Points, in no order, along strands that fork, close into loops and pass close to each other.
(in the rows, 128 means zero)
Points whose rows are less than 210 apart are linked; no others are. Some points are linked to none.
k_987: [153 105 174 145 128 131 103 124  81  90  82 148 125 134 149  91 126  68
 149  99 120 137  75 104 121 120 125  56  94  75 152 148 112  96  81 129
 132  74 177 124 193 206 107 133 136 161 156 130 150  86 135 145 131 118
 184 119 110 147]
k_750: [140 138 115 158 146 149 116  90 122  77  90 102 149 190 141 104  87  79
 124 156 160 135 129 122 100 154 121  86  68 101 180 160 114 135 142  96
 121 117 161 106 160 124 111 140 102 143 138 148 170 141 127 155 136 102
 108 166 126 133]
k_452: [141  59 179 190 193 153 129 143 166 128 164 161 108 145 106  89 104 144
 119 131 115 133 174 141 112 125  60 164 112 139 119 138 177 206 145 120
 104 173  69 143 123 114 117 148 132 129  80 103  98 133 149  89 126 167
 114 126 143 104]
k_350: [ 97 137 154 114  85 100 143 128 139 104  97 165 173 136 137 115 168 195
 135 139 161 103 167 148 138 135  91 188 118 163  80 115 103  61 132 172
 142 159 162 117 150 100 157 162 152 147 102  84 127 126 107 129  79 136
 113  89 137 139]
k_371: [106 186 120  95  76 105 164 131  75 129 124 128 144 109 107 160 158 163
 104  99 144 167  87 155 128 122  89 119 184 145 106 128 102 100 116 208
 148 102 151 144 107 154 164 123 153 108 164  91 105 100 113 134 124 164
 161 151 113 129]
k_608: [133 110 166 157 141 127 131 120 170 154 103 154 165 130 181 153 152 179
 155 162 116 160 130 171 184 112 153 125 137 128 185 164 148 123 162 169
 112 118 146  74  86 109 150 141  83 147 103 179 120 108 175 170 171  61
 139 111 159 136]
k_36: [143 115 161 152 165 110 123 142 137 144 143 155  83 129 127 135 131 163
 100 111  88 178 108 135 113 154 118 141 158 181 171 107 123 141 132 149
  70 146  91 143 100 149 158 179 138 118 114 117  75 129 149 112 111 166
 127 117 123 103]
k_38: [107 136 126 119 133 175 181 173 169 119 141 104 165 157 140 145 171 168
 163 112 125  82 123 134 184 114 138 153 148 123 138 102 120 188 130 138
 145 132 132 130 182  80 145 146 170  83 192 138 129 139 172 179 137 111
 125 117 153 141]
k_16: [133  75 136 101 113 102 124 169 163 100 112 172 100  99 119 103  96  84
 105 150 120 127 122 117  65  95 129 120 106  42  43 137 115  92 112 116
 150 108 126 188 106 132 131 102 136 111 111 100 181 110 132 123 134 133
 161 154 106 125]
k_356: [129 148 109 119  94 122 130 110  91 121 135 112 139 117 140 132 129 135
 145 104 142  79 145  98 174 163 176  85 154 124  94 126 107 156  96 146
 146 140 133 119 200 107  83 116 178 119 157 110 157 159 110 170 152 121
 176 131  93 122]
k_614: [117  77 155 152 121 109  69 145 195 113 132 175 167 130 114 115 114  97
 115 168 116 106 109 164 135  73 128 140 146  77  96 120 138  67 142 103
 116 160 127 106  94 107 131 120 153 122  82 123 145 157 105  93 141  94
 141 127 121 148]
k_455: [ 87 146 124  56 114 139 108 129 124 168 163 152 159 128 107 176 185 175
 129 115  98 101 112 144 201  64 113 169 157 147  76 113 137  94 140 129
 144  68 148 123  85 119 132 117 116 149 128 165  90  98 154 116 126 127
 111 139 132 157]
k_522: [ 92 136 105 109 121  99 108  89  77 146 132 154 135 143 145 133 115 141
 119 107 140 126 116 117 207 129 118  61 145 113 189 134  91 129 136 159
 132  70 177 104 158 118 133 113 121 155 134 144 180  92 108 138 140 100
 114 138 104 146]
k_893: [181 109 147 108 129 167 118 132 160 126 144 140 126 159  96 145 167 162
 109  86  85 112 150 157 134 126 129 150 154 135 132  79 142 164 126  90
 143 162  72 131 157 122 147 169 159 150 103  97  80 195  83 115  92 151
  93  67 150 125]
k_685: [142 125 118  91  86 214 158 114 105 120 105  96 135 119 135 163 127 137
 157  92 116 122 176 133  84 137  98 180 144 119  81 169 165 143 138 153
 156 149 100 152 129 120 133 122 122 150  88  86  94 142  78 119 149 149
 113 113 160 115]
k_250: [129 105  91  57 107 136 113  84  99 142 142 135 110 120 125 123  96 101
 116  98 114 144 146 105 122 130  90 114 128  83 102 190 130 123 139 108
 135 110 121 160 114 112 119  94 109 163  86 109 167 101  76  92 125 152
  70 153 127 161]
k_129: [ 84 119 152 118 128  95 157 134 137 150 154 173 150 119 139 124 154 228
 117 130 137 102 171 148 200 141 125 178 119 182 133  83  96 124 122 171
 166 134 160 108 166  69 153 164 152 121 125 109 134 138 133 147  90 116
 143  84 144 145]
k_117: [121 134 146 142  93 143 166 134 138 115  80 104 138  92 148 147 140 132
 132 176 119 143 148 140  56 152 127 174 170 166 111 168 127 103 154 174
  83 191 106 147  61 106 152 174 110 107  93  90 119 114 123 118 143 133
 109 132 157 101]
k_48: [120 126 128 150 107  96  73 105 167 106 131 132 185 130  90 125 148  81
 112 195 128 101 125 155 121 111 146 132 168 163 111 122 118  79 141 103
  85 182 106 111  97 121 127 136 150 133  94 114 153 156  92  96 127 117
  73 147 100 147]
k_612: [ 94 117  80  82  71 156 117 114 127 116  93  90 156 115 149 115 127 134
 169 160 171  94 211  98 129 139 180 142 116 103  85 169  86 115 148 153
 144 119 161 157 137  66 115 126 101 109 110 139 211 124 122 184 135  93
  86 145 153 130]
k_919: [109 154  83 109 140 113 130 118 155 163 137 106 149 132 119 143 136 109
 124 189 140 135 109 132 151 117 122 131 155 139 175 165 117  98 166 104
 114 114 133 123  69  84 145 121  77 130 137 171 165  74 151 120 128 112
  32 146 145 155]
k_265: [108 195  89 165 104 157  83  78  79 122 113  62 178 108 126 174 149 140
 126 154 166 128 193 120 101 172 166 135 146 202 147 120 131 124 126 166
  74 116 115  73  87 131 134 131  73 149 108 150 137 144 132 141 145  85
  72 187 107 103]
k_178: [112 140 102 147 145 126 163 166 169 151 175  83 121 133 133 131 150 136
 139 138 110  94  98 114 180 147 192 135 178 132 127  98 118 189 119 117
 138 148 121 130 139  93 117 131 174  51 199 145 140 145 165 150 135 111
 147 129 117  89]
k_169: [169  88 185 176 142 112  92 105 115  98  85 137 118 120 195 100 122  90
 153 126 117 157  86 111 126 166 174  81  81 118 168 145 149 128  99 105
 115 140 147 104 168 169  93 166 110 149 107 152 144 139 136 150 147 116
 205 104 114 129]
k_732: [141 121 146 154 107 168 116 108 154 117  98 127 161 152 167 152 114 160
 130 121 144 154 135 167 126 109 123 134 123  77 143 185 154 124 148 164
 138 119 169  85 111 120 150 125  96 137 110 147 104 133 137 171 193  68
 158 135 166 117]
k_240: [159  97 171 138 155 133 183 226 138 100 111 212 133 164 120 102  99 117
 130  97 113  98 113 110 109  57  80 121  84  47 107  95 140 132 129 118
 131  99  98 188 170 161 163  95 198 126 148  83 145 117 130 127 102 145
 123 103 109 168]
k_834: [114 115  90  81 114 142 121 113  74 140 120 171 120 140 147 131  90 143
 131  75 128 132 138 107 140 112  77  97 119  80 125 147 108 145 132 163
 161  57 149 146 160 139 143  94 142 151 107 123 159 105 109 147 140 141
 135 153 102 161]
k_61: [133 135 124 158  86  88 116  96 175 114 113 102 149 123 123 137 191 141
 126 162 129 114 134 184 148 150 193 127 153 158 129 104 116  96 110 141
 119 196 134  94 139 124 135 167 150 123 125 119 139 170  81 140 105 107
 122  92 103 123]
k_820: [ 74 158 137 131 131 136 135 125 126 161 206 135 160 136 103 165 156 220
  84 120 134 108 152 162 212 112 122 162 151 179 147  73 116 168 132 153
 162  99 146  82 156  99 152 136 132  97 138 147 103 152 130 137 120  93
 142 131 139 129]
k_747: [ 90 108 134 128 108 122  69  77 121 175 160 161 152  65 105 129 130 123
 138 158 119 114 174 112 162 137 111 136 165 140 110 186 138 127 134 144
 106 141  79  95  59  82 107 103 102 150  70 130 149  94 139 101 177  95
  71 172 122 154]
k_219: [111 119 116 156  98 118  76  93 114 120 148  85 127  53 134 124 131  60
 141 144 115 153 131  98  64 187 181 141 105 180  66 130 151 113  73  67
  99 179  95 125  80 151  87 125  94 115 101 144 126 154 113  97 155 140
 177 167  98 114]
k_314: [137 107 158 165 193 126 150 123 125 130 149 160 119 151 120 100 103 148
 117 119 119 151 147 120 135 167  70 111 132 181 196 112 122 213 156 146
  84 166  67 140 161 121 145 159 165 121 102  91 121 148 138 120 118 187
 112 130 118 123]
k_676: [125 159  96  95 147 164 137 149 151 128 158 115 142 186  87 128 123 115
 126 122 151  99 102 133 152  71  63 133 128  83 130 134 141 129 145 100
 150  79 131 143 128 115 135 105 149 127 154 138 121 118 135 104 121 149
  65 163 124 150]
k_347: [104 119 122 112 138 119 115 133 151 120 152 140 128 173  92 115 122 110
 117 122 126 115  78 134 196  70 126  70 127  71 197 120 118  90 148 118
 132  81 164 115 137 141 133 115 146 152 148 143 155  91 122  95 140 126
 111 113 130 145]
k_698: [144 140 107 114  53  94 105 105 138 113  92 105 165 103 133 165 225 129
 152 139 104 121  98 146 141 120 207 132 170 161  86 145 132  65  95 155
  77 159 137 105 106 160 138 156 138 146 139 123 126 105 106 141 108 102
  91 109 103 152]
k_254: [132  83 124 107 142 102 121 135 114 135  91 120  74 133 143  86  93 109
 109 126 116 170 109 100 102 109 149  63  74  61 218 149  74  87 136 104
 157  82 195 122 115 184 146 137  67 164 121 152 166  72 120 101 114 125
 124  89 167 128]
k_320: [144 163 114 136  89 160 130 140  69 107 144 113 137  73  74 160 112 178
 116  88 150 113 178 124  85 140 136 184 128 163  79  79 166 153  93 147
 147 157 105 120 165 165 104 116 140 118 127 121  41 169 137 148 176 112
 220 110 129  97]
k_641: [121 118 156 128 101 102 136 127 118  85  37 162 158 152 167 116 147 141
 135 148 154 140 131 140  96 135  86 155 102 138 105 166 127  51 152 148
 105 155 167 107 126 120 155 172 112 176  92 115 148  97 126 125  82 119
 115 104 152 143]
k_812: [156 137 176 158 162 110  92  97 134 155  97 141 146 140 169 126 150 168
 138 162 114 181 153 156 139 127 142 114 108 200 179 123 146 135 152 140
  70 129  91  85  81 151 134 141  65 168  68 181  95 143 166 151 130  85
 135 125 161 109]
k_262: [135 118  92 132  77 106 137 135 138  98 110 112 107 131 139 120 127 120
 137 114 154 113 124 122 152 137 187  70 111  51 103 133  89 129  95 139
 153 111 179 136 203 135 113 104 159  93 176 138 201 117 119 185 122  93
 193 115  97 114]
k_469: [105 181 108 139  73 149  83  58  72  94 127  93 166 108 109 138 126 103
 112 132 164 137 157 138  93 169 116 108 137 151 116 157 127 114 125 125
 113 139 119  88 106 125 110 116  99 163 104 128 131 153  92 126 169 103
 116 186 119 121]
k_727: [120 151 116 104 121 111 145 128  80 103 122 100 132 108 132 123 151 111
 159 118 124  89 138  68 132 169 168 110 140 189  69 117 108 166 105 132
 105 143 101 162 166 136  89 135 166 115 159  99 148 141 149 152 129 178
 148 170  79 116]
k_375: [150 106 170 142 120 117 142 146  83 114 167 176 102  96 114 106 108  98
 114  82  96 150 103 123  93 146  67 103 148 131  77 128 158 150  84 129
 129 140  91 180 147 182 114  96 169 142 122  70 116 103  96  73 129 188
 174 134  85 141]
k_252: [125  79 120 100 154 145 115 119 147 126 156 141 145 158  98 105 109 102
 127 132 128  68 185 106 125 116 100 146 118 119 104 120 142 162 150  83
 144 163  99 170 176  90 122 121 164 141  76  82 167 159 104  94 102 167
  60 119 135 157]
k_842: [108 145 107 132  85 118  69  77 109  86 159 100 149  92 108  96 120  39
 120 156 144 130 127 114 105 178 150  90 117 129  81 139 114 103  86  71
 115 149 109 120 119 127  70 102 127 121 134 131 163 161 104 111 161 124
 131 191  75 138]
k_573: [149 104 166 126 131  97 124 125 118 106  40 158 128 172 145  99 134 113
 119 137 132 181  89 125 120 108 109  90  87 108 197 147 113  52 158 114
 125 122 165 100 120 172 154 170  74 196 102 134 151  78 119 102  81 122
 109  76 178 140]
k_391: [130 140 108 107 164  96 199 176  99 124 134 124  87 145 128 108  97 119
 113 113 131 114 119  97  84 138  91 131  63 132 142  84 107 127 120  81
 178 104 149 165 153 164 108 115 130 133 151 107 132 130 146  90  77 167
 127 140 139 135]
k_193: [153 135 152 135 130 230 128 130 184 144  90  77 128 145 144 175 161 162
 153 126 129 142 164 169  80 118 138 185 133 151 140 135 162 155 154 152
 117 148 102 112 104 113 175 147  81 109 112 142  53 177 139 155 148 103
 123  90 186  77]
k_865: [116 140 135 135 143 127 117 128  86  83  89 140 162 183 140 129 176 155
 162 114 130 108  95 120 169 123 121 130  92 189 150 102 129 110 136 134
  88  98 162  91 177 148 127 180 146 176 152 166 107 112 169 171  84 133
 124 125 111 140]
k_998: [151  91 158 145 143 130  58 121 167  97 136 177 140 176  99  98 107  85
 112 123 124 122 105 147 147  78 120  97 118  70 151 113 148  90 150  74
 120 114 120  97 134 152 115 127 142 179  91 133 132 145 101  79 133 114
 121 108 128 144]
k_154: [150 156  99 118 121 117 130  92 160 214 110  84  94  91 177 166 169 140
 129 145 129 182 148 174 132 154 201 106 141 172 147 116 134 129 145 139
 127 151 123  83  70 110 151  99  66 136 119 165 122 159  84 133 127  68
 146  87 163 109]
k_655: [ 82 134 132  96 127 125 145 141 132 114 119 155 160 169 134 149 189 166
 148 125 116 115  94 146 203  78 111 158  99 149 128 101 136  82 154 129
 135  71 185 105 132 130 134 147 119 163 160 181 114  86 180 147  90 113
 133 115 146 150]
k_428: [117  69 139  94  94 129 130 122 148  94 109 129 135  75 121 106 118  71
 161 150 112 106 172  98  85 128 158 135 121  85  27 177 126 120 121 143
  99 166  90 189 108  94  91 116 124 112  92  81 185 111 121 144 163 144
 135 164 123 119]
k_981: [131  99 158 147 200 116 138 161 114 110 134 174  99 152 116  69  85  79
 152 128 118 123  86  74 132 104  82  90  75 103 163 148 140 148 121 129
  98  90 111 168 156 158 108 128 162 142 156 130 153  65 169 106 130 184
 128 145  99 148]
k_708: [158 141 100 106 118  97 129 110 122 160  93  63  73  86 154 142 146  65
 147 140 114 182  60 111 109 159 217  84 107 135 162 157 105  90 129  73
 109 139 152  91  74 147 109 115  59 120 153 166 144 107  85 116  98  91
 131 107 138 134]
k_134: [137 164 115 115 136 144 143 120  71 124 122  88  89 105 152 136 129  89
 154 109 113 146  96  80  76 172 152 119 118 158  93 164 140 158  94 135
  92 112 113 158 115 154 100 121 122 127 166 139 113  94 156 146 142 168
 162 173  96 110]
k_716: [ 85 205  91 135  90 128 138  97  86 136 140  87 177 103 122 171 165 184
 120 156 173 114 186 141 131 150 150 162 167 206 126 103 106 124 114 208
 121 113 148 105 107 119 149 149 114 121 129 119 122 129 107 141 127 119
  88 152 124 110]
k_534: [154 139 134 123 124  82 119  99 169 161 122 133 114 147 126 121 123 125
  73 153 131 179 126 175 137 145 116  73 168 127 206 134 103 113 154 135
 121 156 101 134  91 122 147 135 102 148  93 118 151 141  85  90 124 116
  98 116 151 119]
k_926: [156 109 137  89 111 180 166 154 126 119 134 145 153 141 114 134 131 150
 127  98 104  91 163 131 117 111  78 175 152 118  81 119 136 158 131 125
 165 162  83 162 165 113 154 128 175 117 106  54 111 169  74 100 108 173
  83  99 148 159]
k_321: [ 83 150  81  76 130 177 119 100 118 143 111  63 150 130 155 133 130 111
 161 160 159  95 202 103 122 152 150 170 120 154 112 144 120 130 175  94
 162 123 154 134 107  56 107 110  66 125 114 151 166 143 132 137 117  96
  41 130 168 126]
k_93: [155 139  93 121 159 159 141 137 144 114 169 103 121 168  71  96 107  73
 122 132 149  85 147 119  98 103  72 130  98  89 109 136 164 161 133  64
 145 133  94 173 149 113 107 109 157 132 139 114 150 141 111  84  91 170
  21 150 117 153]
k_140: [111 149  96  88 131  98 173 157 170 177 178  84  88 102 121 138 139 130
 114 156 124 107 118 117 117 134 176 163 172 146  98 106 109 141 118 119
 152 151 133 176  85  92 126 115 143  46 173 113 123 140 146 112 116 158
 123 138 136 105]
k_637: [155  72 134  93 126  99 162 210 181 110 120 177  89 134 119 106 114 122
 114 120 107  85 105 116 106  59 136 120  84  33  86  79 126  92 115  93
 176  99 138 196 153 150 139 118 164 122 125 107 156 121 131 112  98 133
 137  91 119 143]
k_166: [144 124 129 154 118 180  97 105 186 123 162 118 162 173 125 154 123 160
 111 101 144 114 151 189 180 102 127 118 142  72 151 124 151 166 138 126
 172 122 149  79 160 114 136 108 129 132 119 148 101 180 113 156 186  64
 152 125 144 122]
k_582: [110 151 102 110 192 133 182 174  97 155 157 133 113 167 126 124 123 178
 145  97 117 121  91  90 186 114  86 147 117 161 190  81 115 184 153 122
 127  66 129 123 145 132 140 139 146 105 184 154 101 107 188 139  95 178
 105 137 136 131]
k_19: [135 136 125 136 145 213 147 143 171 132 121  80 130 164 149 172 183 179
 166 100 119 121 137 148 144 134 175 164 130 159 162  96 147 180 135 135
 115 134 135 105 154 104 172 163 123 104 180 164  82 168 164 184 111 102
 114  84 162 101]
k_630: [127 104 101 165 108  95 149 171 164  96 107 133 114 120 150 112 101 132
 125 141 160 118 136 121  89 110 165 134  81  49  83  90 111 129  96 129
 191 114 171 135 158 131 122 118 140  82 154 145 162 133 164 192 138  89
 225 126 118 116]
k_857: [ 87 157  85  63 156 155 135 117 133 197 130 100 122 122 154 167 157 134
 152 152 126 113 151 117 138 124 142 180 146 196 118 126 125 119 175 107
 131 100 153 134  75  81 147 117  63 123 131 172 128 101 156 118  99 127
  44 101 166 141]
k_184: [133 125 123 141 162 157 156 120 124 108 105 101 138 169 144 118 103 110
 153 140 138 108 140 115 116 158 112 116 124 139 168 162 124 176 157 135
  99 155 118 140 175  96 123 155 148 124 126 121 152 133 141 161 134 142
  97 152 125 128]
k_831: [129 134 124 153 192 113 115 163 125 149 160 135  74 150  99 100 118 122
 133 120 118 130  67  90 170  93 108 114 125 126 178 136 143 153 124 135
  95  77 116 131 104 157 111 151 153 114 187 166  91  73 190  95 127 190
 104 147 105 121]
k_491: [185 148 139 137  77 113 192 162  91  90  92 148 109 106 125 128 100 112
 117  77 139 143 134 130  56 138 104 119 112  66  73 120 146 118  77 150
 193 145 134 176 189 174 126 105 150 134 146  93 119 120 110 158 130 136
 192  95 117 137]
k_976: [105 122  86  94 103  71 118 121 146 133 131 134 153  96 105 106 104  86
 115 209 149 131 125 110 151 122 148  89 143 103 138 180  67  70 147 125
  94 121 136 158  95  73 138  87 110  97 141 131 219  77 124 135 131 108
  44 169 123 165]
k_255: [155  55 167 197 162 126 156 150 145 132 175 179  82 112 122  73  79  99
 115 106 114 139 134 126  87 128  74 124  96  98  87 155 197 187  93 128
 119 161  90 185 117 134 100 123 137 136 123 102 128  85 116  66 129 174
 128 130 102 129]
k_256: [140 189 101  89  95 138 149 145  43 118 128 122 129  95  91 174 146 166
 116  56 149 155 113 134 104 120 105 148 143 147  67  91 144 131  86 169
 170  97 133 135 148 190 133  98 139 134 172 120  49 123 138 156 132 155
 207 133 115 119]
k_44: [ 69 131 139 100 117 145  93 129 124 168 166 154 155  96 111 147 121 161
 139 138 120 100 167 134 167  96 103 180 157 121  69 145 128 113 140 154
 150  88 127 121  74  85 104  99 115 121  93 146 109 113 170 132 184 104
 142 180 139 126]
k_533: [125  80 105  95  94 101  96 117 167 141 125 111 137  85 131 115 114  88
 149 179 112 107 150 112 129 130 184 129 151  84 101 184  97 103 145 123
 111 168 125 158 107  67 111 115 116  89  96 125 198 120 105 145 148 101
  79 142 138 150]
k_383: [ 85 166 118 128 120 169 115 134 103 167 171 103 154 118  95 193 145 208
 122 106 126 117 172 129 147 121 138 185 173 194 116  88 120 142 111 195
 113 101 118 118 117 123 159 138 132  79 129 124  66 136 145 150 137 120
 112 152 127 107]
k_587: [112 133 132 181 134  88 122 157 151  97 143 112 138 111 113 111  99  94
 124 166 147 139  85 150 101 109 137 138  98  94 100  80 125  94  92  96
 180 128 167 113 115 149 101 113 129  78 157 151 119 161 163 131 147 105
 227 167 114 112]
k_75: [153 128 129 161 148 123 106  88 167 166  94  69 103 101 169 134 106 104
 152 155 139 177 156 156  90 149 190 127 100 130 129 119 153 142 129  93
 141 178 106  89  80 108 121 108  67 121  87 174 111 216  96 143 158  86
 192 114 151  96]
k_661: [107 140 153  89  95 115 123 143  89 139 126 187 151 123 105 141 123 136
  95 108 126 154  81 160 163  81  60  90 201  90 115 152 107  76 134 182
 133  86 143 134  94 143 176  87 160 126 136  75 134  85  89  82 140 143
 140 142 116 153]
k_657: [184 147 124 153  92 115 186 154 118  98 120 153 129 133 115 132 138 147
 112  66 122  99 119 148 116 135 112 118 106  85 118  82 128 146  80 104
 166 156 123 132 227 152 122 119 191 135 168  87 108 170  97 152 115 130
 149  69 120 159]
k_216: [175 105 132 163 169 121 151 136 175 152 144 112  63 112 169 132  71 106
 125 126 113 156 114 140  91 137 170 140  95  78 146 109 165 154 112  92
 178 146 144 120 118 142 111 103  91 105 129 152  89 172 123 143 152 106
 199  90 139  97]
k_344: [149 115 177 142 108 121 124 130  63 102 113 165 118  86 139 101 100  82
 118  87 127 166 105 119  84 142  78  88 126  97  94 136 136 102  74 146
 164  95 148 166 168 195 120 104 137 150 132 103 130  96 134 124 150 137
 220 147 108 133]
k_591: [124 124 152 140 123 140  99 166 130 113 148 193 129 146  90 109  72 107
  85 132 144 140 106 161 117  67  44 114 156  38  95 159 137  86 120 139
 138  80 133 134  88 147 168  64 156 118 133  94 129 109 114  70 155 119
 143 168 121 128]
k_346: [141 113 123 146 139 107 147 129 165 150 170 104  83 100 123 121  99 117
  96 149 119 112 155 132  82 172 143 151 157 129 125 118 129 169 120 110
 150 204  92 156 125 101 108 135 152  84 105  86 123 175 117 101 139 157
 136 131 130 101]
k_54: [142 124 153 142  82 134 123 126  92  87 149 151 142  82  92 136 122 133
 109 104 114 109 158 129  88 141 110 149 155 150  40 103 146 131  90 136
 137 180  85 152 157 155 103 120 172 127  98  67  84 157  99 102 160 150
 200 121 108 116]
k_968: [113 145 143 130 153 131 150 163  86 137 154 163 151 131 109 137 143 190
 137  91 103 119  92 115 175 114  82 127 154 167 141  93 100 180 126 183
  98 103  97 126 158 128 147 136 204  85 159 103  91 123 166 163 133 172
 148 151  90 151]
k_489: [151 141 151 163 175 115 189 160  93  97  98 127  96 147 172 107 116 135
 138 115 134 127  99  98  83 160 125 142  40 157 154  81 128 147 107  95
 152 115 167 120 180 175 106 154 120 131 173 138  91 137 180 149  85 139
 184 108 143 116]
k_101: [115 161 119 150 151 113  83 110 157 132 164 140 170 171  59 128 128 107
  80 173 162 104 121 149 152 102 100 107 181 168 179 112 115 127 151 127
  74 138  92 131 123 114 166 138 166 123 125 114 150 136  93  86 105 160
  35 143 101 137]
k_477: [ 86 165  96 124 118  66 157 126 117 131 115  97 136 116 166 120 177 149
 154 159 149 113 118 114 171 163 196 146 123 188  92 101 108 100 127 135
 135 122 183 105 124 124 103 129 121 120 184 163 171 123 149 147  74 105
 147 124 107  97]
k_111: [121 109 132  69 103 135  77  58  93 170 143 149 133 106 127 152 143 135
 121  93  95 110 171 115 169 132 120 135 158 144 104 159 141 133 142 123
 139 131  99 115 113 107 116 122 107 190  46 109 124 131  72  93 144 127
  85 122 132 153]
k_264: [141 166 100 123 123 210 172 150 142 141 143  81 121 129 122 167 107 142
 128 111 151 123 159 147  59 125 105 196 134 120 106 130 158 165 136 139
 168 134 127 138 118 116 143 112 113 107 134 127  53 152 126 142 160 123
 135 125 179 104]
k_167: [181 104 135 122 168 144 154 139 197 185 153 106  44 117 158 134 119 122
 125 116  97 147 122 146 117 154 160 135 157  92 170 138 153 191 132 119
 143 168  91 154 116 100 124 140 123  99 130 131  90 155 117 136 135 139
 136  73 154  98]
k_112: [107 159 123 153 185 100 106 116 120 182 167 128  76 132 122 114  98 134
 101 131 143 168 100 119 166 127 102 108 133 150 216 139 122 151 150 126
 111  73 141  90  59 146 121 118  82 123 154 177 103  97 169  92 141 136
 112 160 129  98]
k_511: [118 117 165 185 162 137  83 119 119 158 159 123  97  95 131 143 118 175
 114 117 111 157 163 122 117 172 149 154 148 210 144 120 146 169 118 167
  64 159  78 114 107 147 127 145 115 100  92 135  76 148 165 134 160 130
 159 151 110  77]
k_176: [185 129 140 129 136 140 158 143 117 108 136 152  91 155 115 132 150 162
 127  52  88 134 102 140 133 139 128 120 111 134 175  70 141 161 115  89
 142 113 109 117 185 176 128 163 159 166 152 117  64 163 105 132  85 159
 130  67 135 137]
k_4: [126 132 138 147 150  96 150 163 144 116 139 110  96 130 111 116 117 107
  96 152 122 142  62 146  81 111 112 133 109 121 154  95 114  86 120  94
 152 121 165 134  93 171 128 134 122 103 155 128  95 125 152  77 107 143
 165 138 138 104]
k_39: [150  94 110 116 130  91 110 123 117 147 117  89  47  89 159 105  93  75
 122 117 106 175 102 103 119 165 200  63  90  72 180 144  86  96 111  72
 160 118 166 122 120 164  93 108  68 131 129 157 169 121  86  99 113 106
 163  92 131 120]
k_644: [118 139  95 155 169 128 136 112 150 121 108  69 127 185 153 106 103 101
 135 162 143 156 106 117 166 142 178  93  84 110 201 133 110 126 166  80
 143 105 178  87 120 120 109 126  76 122 169 192 178 135 133 142 115  75
 121 126 138 100]
k_359: [126 125 150 122 133 132 141 142 102  87  89 179 179 154 124 124 162 154
 161 108 118  99 104 122 165 114  96 118 136 172 143 114 106 129 143 164
  76 141 110 131 189 117 152 164 212 144 162  85 122 130 114 165  86 165
 121  93  94 168]
k_303: [140 160 100  89 108 129 108 101 100 158 129  87  81  82 137 137 143  69
 146 119 108 157  72  84 115 154 165 102 132 114 114 205 129 126 108 102
  94 116 111 124  63 130  92 100  94 125 165 161 125  73 130 127 147 115
 115 166 112 134]
k_102: [119 135 154 157 163 159  77  96  97 140 130 114 128 124 159 140 121 159
 140 125 133 138 159 124 125 146 145 151  88 197 131 124 163 155 150 115
 101 110 130  69 113 147 105 119  75 155  93 178  82 164 165 149 156  99
 169 150 137  94]
k_398: [137 116 148 175 106  83 119 103 135 115  93 122 116 114 174 114 131 146
 130 126 160 144 130 156 122 182 159 106 115 124 151 126 123 103 108 146
 141 179 163  94 163 131 119 152 126 136 108 130 144 162 119 158 122 104
 195  93 116 111]
k_466: [112  81 148 144 190 131 116 148 140 108 119 199 147 173 107  90  84  94
 138 151 137 110 105  95 145  76  73 119 121 111 155 153 152 112 173 119
  65 124  88 167 149 112 140 125 177 150 120 109 160  84 145 106 106 190
  91 111 125 162]
k_472: [132 133 116 142 169 127 119 122 159 145 104 131 138 173 102 131 139 111
 116 184 129 157 112 119 125 108  87 142 148 169 177 161 147  97 181 105
  73 137  79 143  78 114 167 163  89 157 102 161 139  73 159 107 100 176
  12 116 169 143]

How many points has the smallest loop of links through each point below? Write none if it is on no loop.
k_998 -> 17
k_321 -> 6
k_831 -> none
k_708 -> none

A fork is a point with three links, a tip a point with one. Leave the first point through the second and follow the links. Name the first fork or tip that comes.
k_129, k_350 -> k_489
k_708, k_39 -> k_219
k_582, k_968 -> k_347
k_522, k_834 -> k_831
k_154, k_75 -> k_926
k_193, k_19 -> k_154
